The views of a scene show one set of named points, each view turned or mirrored, and shifted as a whole, with a little noise and some points left out.

Scene 1
View 1
k_401: [ 16   5 -22   7  26  -4  -3  -8 -15 -14 -11  -7  -7  -5  -6 -19   6   5
  -8 -13 -25 -12  11  -5  -1 -13   2]
k_94: [  2  -6 -47 -20  27 -22  -1  -3   7 -13 -22  -7 -11  23 -11   0  -3  18
  16  -7   0 -17  11   9  -9 -34  21]
k_894: [  6  -3 -41 -21  24 -17  -1  -8   8 -12 -17  -7  -5  19  -6  -6  -5  19
   9 -13  -5 -11   7   5  -9 -25   8]
k_22: [ 23   7 -13  -4  20   3  -3 -15  -9  -9   3  -6   1  -6   3 -23  -6  12
 -15 -25 -29  -9   0  -7  -4   2 -22]
k_479: [  7  13 -40  -4   3 -26   0  -8 -18 -17 -23 -13   6  -8 -24 -28  12   6
   1 -13 -25  -3  35  -1  -2 -21  -2]
k_498: [ 16  -2  -9   8  21   5  -3  -7 -14   0 -11  -1   6  -2  -8 -10   5  -6
  -2  -1 -17  -6  14  -5  14  -3  -1]
k_599: [ 18   3 -23 -14  33   2   7 -13   5 -14   6  -3  -9   6  17 -18 -15  23
 -18 -24 -21 -24 -17   1 -11   1 -13]
k_382: [  0  -8 -36  -9  20 -10  10   1   6   1 -27  -6   6  19 -10  -2   1   0
  19  11   1 -18  17  14  13 -17  13]
k_606: [ 16   0 -20  -5  16  -3  -6  -9  -7  -2 -13  -8   6   6 -12 -10   0   3
   3  -8 -12  -4  16  -1   6  -8  -3]
k_489: [ 11  11 -32 -17  -2 -22  -3 -18  -8  -3 -15 -15  15   1 -23 -16  -4   9
   6 -23 -12   3  25  -6  -3  -6 -24]
k_430: [ 26  -4   1   2  27  22   1 -14  -4   6   8  -1   4  -1  16 -12 -11   2
 -19 -11 -22 -11  -9  -4  12  19 -23]
k_536: [ 22   6 -17   5  20 -11 -17 -12 -20 -15 -14  -5  -4  -7 -18 -16  10   1
  -3 -18 -22   0  23 -11  -2 -22   5]
k_361: [ 29  -5  10   6  20  20 -13 -13  -9  10   0  -1  10  -2  -4   0  -5  -5
  -2  -9 -13   0   5 -12  14  12 -14]
k_311: [ 17   3  -8  -1   1   7   6 -14 -10  15  -9 -12  23  -5  -8 -18  -3  -5
  -2  -6 -19   2  18  -3  22  24 -32]
View 2
k_430: [-24   0 -19   9 -32  25  13   3   0   0  -5   7  -7   8  -4  -1   7  -2
 -31   4   1  22  -9   5 -12  15  -7]
k_489: [-12   5  18   4   3  21 -20 -19  12  -5  14 -18  36 -15   8   9  22 -16
  -5  -7  15  15 -19  20  -4  17  11]
k_361: [-19  -9  -4  -2 -12  38   1  -2 -15  -9   4  14  -8  -3   5  -3   8 -14
 -18  -4   4  18  -8   9 -18  11  -8]
k_498: [-19   2   6   2  -3  27  12   1 -12  -8  17  -6   3  -3  12   2   5  -9
  -9 -12   7   7  -8  -4 -13  14   9]
k_311: [-22   6   6   3 -25  32  -3 -31  -4 -21   6  -1   4  -8   6  -8   9 -11
 -19 -16  13  19 -25   3 -11  18  -9]
k_479: [-10  14  31  11   9  11  -6 -12  -2  -8  30 -29  39 -12  17  13  11 -13
   7 -10  16   6 -10   4  -1  20  34]
k_894: [ -4   0   1   0  22  14   2  14  26  20  15 -32  30  -1  14  16  27 -11
 -12  -1  -5   0  -9   7  -5  10  18]
k_606: [-10  -1   8  -1   8  22   0   0   2   0  18 -14  15  -5  13   4  15 -13
  -7  -9   2   7 -11   7 -11  12  11]
k_94: [  1  -3   2  -8  34  13  10  20  28  25  24 -38  34  -4  20  14  30 -13
 -11  -7 -11  -7  -8   2  -8  10  21]
k_382: [-10   3   0  -8  17  19  26  -4  18   1  20 -35   8  -6  21  -2  20  -9
 -22 -31 -10 -12 -28 -25  -8  12  11]
k_599: [-17   6 -18  14 -18  11   9  17  23  21  -2 -14  18  12  -5  11  14   2
 -26  19  -2  21  -2  13  -2  17  10]
k_536: [-10   2  17   7   7  20  -1  10 -19  -4  23  -4  20  -4  12  10   7 -15
   5   3   8  10   2   6 -13  14  27]
View 3
k_430: [ 38 -12   3  17  28  -5  -4  18   1   4  15   8  -3 -17 -12  -1   7  -7
   7 -11  12  -2  -2  30  12 -23 -21]
k_894: [  5   2   0  -8   7   0  -7   0  -6  -9  -2  10 -32  22  -5  15  24   6
   9   7  14 -16  14 -27   5 -26   9]
k_311: [ 26   0  18  25  28  -4 -39   7   9  -9   8  -2 -14  -9 -22  21  -3   4
  -3   3  -3 -10 -14  23  19 -39 -34]
k_479: [  3  22  11  10   1 -17 -30  -4  -6 -11 -16   5 -39  23 -13  47  -9   1
 -16  20   5 -16  10  -4  19 -41  -2]
k_606: [ 10   8   8  11   7  -1 -22   0  -1  -2  -2   1 -23   8  -9  16   4   7
   3   1   6 -14  -3  -5  16 -32  -3]
k_536: [ 11  17   0  18  -8 -13 -18   3 -10   8 -14   6 -22   7 -11  23 -12  -1
 -12   2  10 -14  -3   3  21 -29  11]
k_382: [ -4   0   7 -10  19   4 -15  -1   2 -15  10  -6 -35  13  -2  19  14  12
  15  -1  -6  -5   3 -37  24 -38  -3]
k_22: [ 29   0   2  18  15 -11  -9  12  -4   2  -1  17 -11   4 -15  15   4  -7
  -5   6  18 -17   8  26   2 -25 -12]
k_401: [ 15  10   2  10   7 -17  -6   8  -8   0  -5   8 -22   7  -7  21  -5  -6
  -5   2  10  -9  11   6  23 -29  -3]
k_94: [ -5   5  -4 -14   2   2  -1  -4  -8 -10  -3   8 -37  26   1  17  22  10
  12   6   9 -13  14 -43   7 -26  17]
k_489: [ 16   3  15  19  12   5 -40  -4   9  -8  -8   4 -24  11 -23  23   8  16
  -4  11  10 -26  -9   4  -1 -35 -12]
k_361: [ 28  -1   5  25  17   2 -23   8   5   7   7   2   0 -14 -15  -1  -1   2
   4 -14   5  -9 -22  19  22 -27 -12]
View 4
k_606: [ -6   8   1  -7  -3  16 -15  -4  -8   2  -3   0 -10  -3   3   7  -7  -5
  10  12  -1   0  -3 -14   8  -2  -3]
k_894: [-10   8   7 -16   5  18 -18 -13   3   5 -15   2 -22  -7   6 -15  -9   4
   9  15 -17 -24 -14 -23   1 -17 -11]
k_94: [-10  13   4 -24  13  18 -22 -23  -1  12 -20  -1 -22  -4  14 -28 -18   5
   9  13 -17 -29 -16 -24   3 -20 -12]
k_498: [  4   1   5 -10  -4  18 -10   5  -9   1  -1  -8   3  -7  -4  16 -15  -6
  11   8   7   3   7   1  12   3   5]
k_599: [ 12 -23  31 -24  -1  30  12  16   7 -10  -3  -6 -13 -25 -11   4   0  10
   8  -1 -10 -34  -8 -23 -15 -25  -3]
k_401: [ -5  -7  20 -12   6  23 -12  11  -3  -7   5   0  -3  -2   0   2  -9  -8
  18   9  -2  -9   3  -7   9  -3  -1]
k_489: [-17  20   1   6  -7  16 -23   0  -1  -5   6   9 -23   3   1  12   8 -12
  14  22 -11  -2 -12 -24  11   9 -17]
k_361: [  5   5  -1  -7 -21  12   7  16 -21  -5  -3  -2  -1 -11 -16  35  -4 -10
   3   0  13   5  -1  -6  -1  -9  14]
k_479: [-19  11  14   0  12  22 -39  -3   4  -4  10   9  -8   8  10  -4  -4  -8
  27  24  -9  -3   2  -9  22  18 -18]
k_311: [  6   9  -7   3 -24  18  -7   9   0   0   9  -5  -7 -14 -18  42   8  -4
  10  15   6  18   2 -11  14  16  -5]
k_430: [ 17 -13  13 -14 -22  24  16  23  -5  -6   1  -8  -5 -25 -25  34   3   1
   4   1   7  -5  -1 -15  -7 -11   8]
k_382: [  6  13 -11 -19   5  16 -22 -27   5  23 -19 -10 -11 -10   3 -10 -23  12
   5  16  -7  -8  -8 -12  12  -8 -10]
k_22: [ -3  -8  22  -3 -10  26   1  22  -2 -16  10   2 -13 -13 -10  19   9  -9
  11   7  -6 -10  -3 -18  -1  -3  -5]

In a view up to two points have been moved. Name them for each view, in the order of its rows, or write none.
view 1 => none
view 2 => k_382
view 3 => k_489
view 4 => k_599
